Points, in no order, along strands that fork, close into loops and pass close to each other.
Points whose rows are less than 79 apart are linked; no others are. Some points are linked to none.
J224: [-22 18 14 -12 -4 -13 -15 28 -21 -11 7 0 -10 -4 18 -47 17]
J951: [-11 -4 4 3 30 -49 -31 42 52 -71 -7 78 31 2 30 -24 -11]
J746: [7 19 -8 3 -9 -6 -22 22 -9 24 30 21 -19 6 15 -70 21]
J980: [-26 -15 -12 -30 18 30 17 -29 -14 16 33 -83 11 -52 -1 47 51]
J646: [-1 40 1 5 -26 -17 -1 18 -11 19 36 38 -18 -17 14 -99 64]
J480: [57 -4 -79 16 -8 0 -74 -10 22 -10 29 83 18 44 56 -22 0]
J593: [-22 3 42 24 -37 -7 17 6 11 -47 -48 19 5 28 -29 49 -72]
J210: [-36 -30 1 -7 32 15 59 -38 6 18 -10 -73 11 -29 -44 78 7]
J687: [-12 5 23 44 -28 -2 64 -40 -30 10 -55 2 -27 -21 -84 -36 -14]
J776: [-14 -18 -14 -37 11 29 1 -15 -33 23 23 -72 5 -46 11 16 52]
J651: [-39 -26 -4 -2 29 21 61 -34 -13 10 -20 -59 5 -41 -58 39 11]
J133: [77 14 -13 12 -39 45 -7 9 4 76 25 44 -15 46 -4 -16 -25]
J51: [-52 -7 4 -19 7 -2 26 -18 -31 -16 -20 -46 9 -19 -11 22 38]
J884: [80 5 -5 13 -7 27 -21 18 18 22 -7 60 -13 41 3 26 -77]
J298: [-19 7 40 -13 -3 -15 -8 29 7 -23 -16 8 7 28 15 20 -39]
J243: [-55 9 21 -15 -5 -18 15 -2 -31 -34 -25 -25 6 -10 -1 -1 27]
J758: [-35 19 33 -6 20 -53 -16 48 35 -74 -8 58 18 -11 29 -25 -1]
J727: [-9 52 2 -3 -31 -12 0 9 -26 28 33 16 -19 -27 18 -109 99]
J902: [34 9 -73 6 11 16 -61 -9 27 14 37 46 2 50 56 -16 -23]
J555: [-51 -8 9 -35 29 -21 24 -10 -17 -14 1 -62 19 -21 11 45 66]
J361: [16 -19 -13 -36 10 55 21 -46 5 47 39 -105 16 -37 12 75 6]
J86: [-39 15 19 -15 -11 -13 -3 17 -26 -23 -12 -13 -4 -3 11 -22 14]
J811: [3 -12 -18 -24 -1 29 -12 -11 -49 36 24 -61 -9 -44 7 -23 68]
J475: [13 7 4 2 6 -14 -25 35 16 -19 14 48 -3 11 16 -31 -26]
J622: [19 9 15 42 -63 18 17 -8 -8 -7 -30 23 -25 28 -50 20 -63]
J91: [-22 -18 24 -41 73 -74 -6 1 5 8 6 -69 14 18 57 47 50]
J415: [-30 6 45 3 -25 -13 8 14 1 -39 -34 6 7 26 -7 39 -47]
J300: [7 -4 37 3 -5 -33 -10 53 45 -77 -31 70 17 5 6 21 -43]
J508: [16 -15 -6 29 -46 38 25 -34 -33 36 -33 -29 -21 17 -55 15 -33]
J49: [-28 -21 2 11 15 16 64 -34 -29 6 -40 -39 -9 -40 -74 6 4]
J713: [-16 6 22 -12 17 -17 -23 35 19 -19 2 28 8 24 26 -8 -32]
J763: [-15 11 -36 -5 25 -3 -45 12 -5 33 37 1 -9 12 42 -77 32]
J390: [55 8 -28 12 -3 24 -29 8 11 55 29 36 -16 41 15 -31 -24]
J731: [103 13 -9 22 -29 42 -9 11 10 58 5 59 -16 48 -7 18 -61]
J590: [-48 -5 -7 -17 34 18 32 -36 2 15 40 -92 14 -56 -10 64 55]
J430: [26 6 -44 0 22 20 -46 -1 23 35 25 21 -5 47 44 -23 -35]
J394: [32 -5 27 4 -1 -5 -16 42 39 -45 -23 63 11 24 4 31 -67]
J34: [4 -10 8 44 -41 19 46 -37 -29 26 -44 -10 -23 7 -76 -7 -31]
J612: [7 -27 -17 -2 -22 43 18 -35 -35 33 -19 -57 -10 -4 -32 30 -7]
J502: [-2 2 -15 -20 9 8 -26 4 -46 40 31 -42 -10 -33 20 -64 78]
J912: [21 10 20 18 -45 5 -3 22 -3 -15 -9 30 -19 17 -15 4 -48]
J979: [0 22 -9 -8 -10 5 -17 5 -43 46 33 -22 -16 -27 15 -87 89]
J10: [75 -3 10 15 -13 16 -19 29 26 -15 -22 70 -5 33 -7 33 -79]
J122: [-26 16 -37 6 29 -43 -48 20 26 -46 35 65 12 -4 47 -75 29]
J204: [-42 -11 21 -40 47 -50 14 0 -11 -8 7 -65 17 -7 32 52 70]
J676: [-1 -13 1 -23 21 29 35 -49 24 39 43 -116 18 -33 9 97 12]
J780: [-49 34 28 28 -30 -28 27 -18 -12 -55 -44 20 -19 -26 -34 -31 -1]
J770: [-8 0 31 47 -42 7 33 -14 4 -31 -59 23 -13 20 -66 29 -85]
J257: [41 -4 -55 26 -1 -19 -46 2 27 -11 31 90 16 22 28 -55 15]
J188: [24 -29 -24 -21 -11 60 14 -46 -21 47 9 -83 -2 -31 -12 51 0]
J488: [26 -3 -26 14 14 -19 -40 20 29 -22 18 75 9 18 20 -39 -16]
J234: [-22 -21 2 -50 71 -33 -15 -7 10 34 14 -66 34 11 66 21 48]
J582: [41 6 8 10 -26 2 -15 28 9 -1 8 51 -18 19 -6 -16 -35]
J637: [-18 12 45 2 -13 -45 -2 49 39 -88 -28 60 12 -9 6 6 -26]
J954: [27 -20 -23 15 21 -31 -44 28 49 -61 -16 93 29 14 24 -22 -21]
J968: [-19 -8 10 23 3 6 65 -39 -37 6 -49 -22 -19 -39 -80 -24 9]
J175: [-23 -25 3 -9 28 12 52 -44 20 26 7 -93 13 -19 -18 99 9]

A piece is all that can be reached along the links. How many separate loops has the piece of each point below (a circle has one, a figure eight two, a Y none), and how many tips (points with one link)?
J51 | loops 0, tips 3
J430 | loops 2, tips 0
J49 | loops 1, tips 0

A fork is a point with three links, a tip a point with one. Leave the first point through the second and follow the links. Name the first fork or tip that comes.
J637; J758 | J488
J727; J979 | J590
J415; J593 | J475
J51; J243 | J746
J243; J51 | J234

Name the points in between on the shortest way along the links from the first point to the second, in order.
J713; J954 | J475 > J488
J257; J390 | J480 > J902 > J430
J590; J502 | J980 > J776 > J811
J51; J746 | J243 > J86 > J224
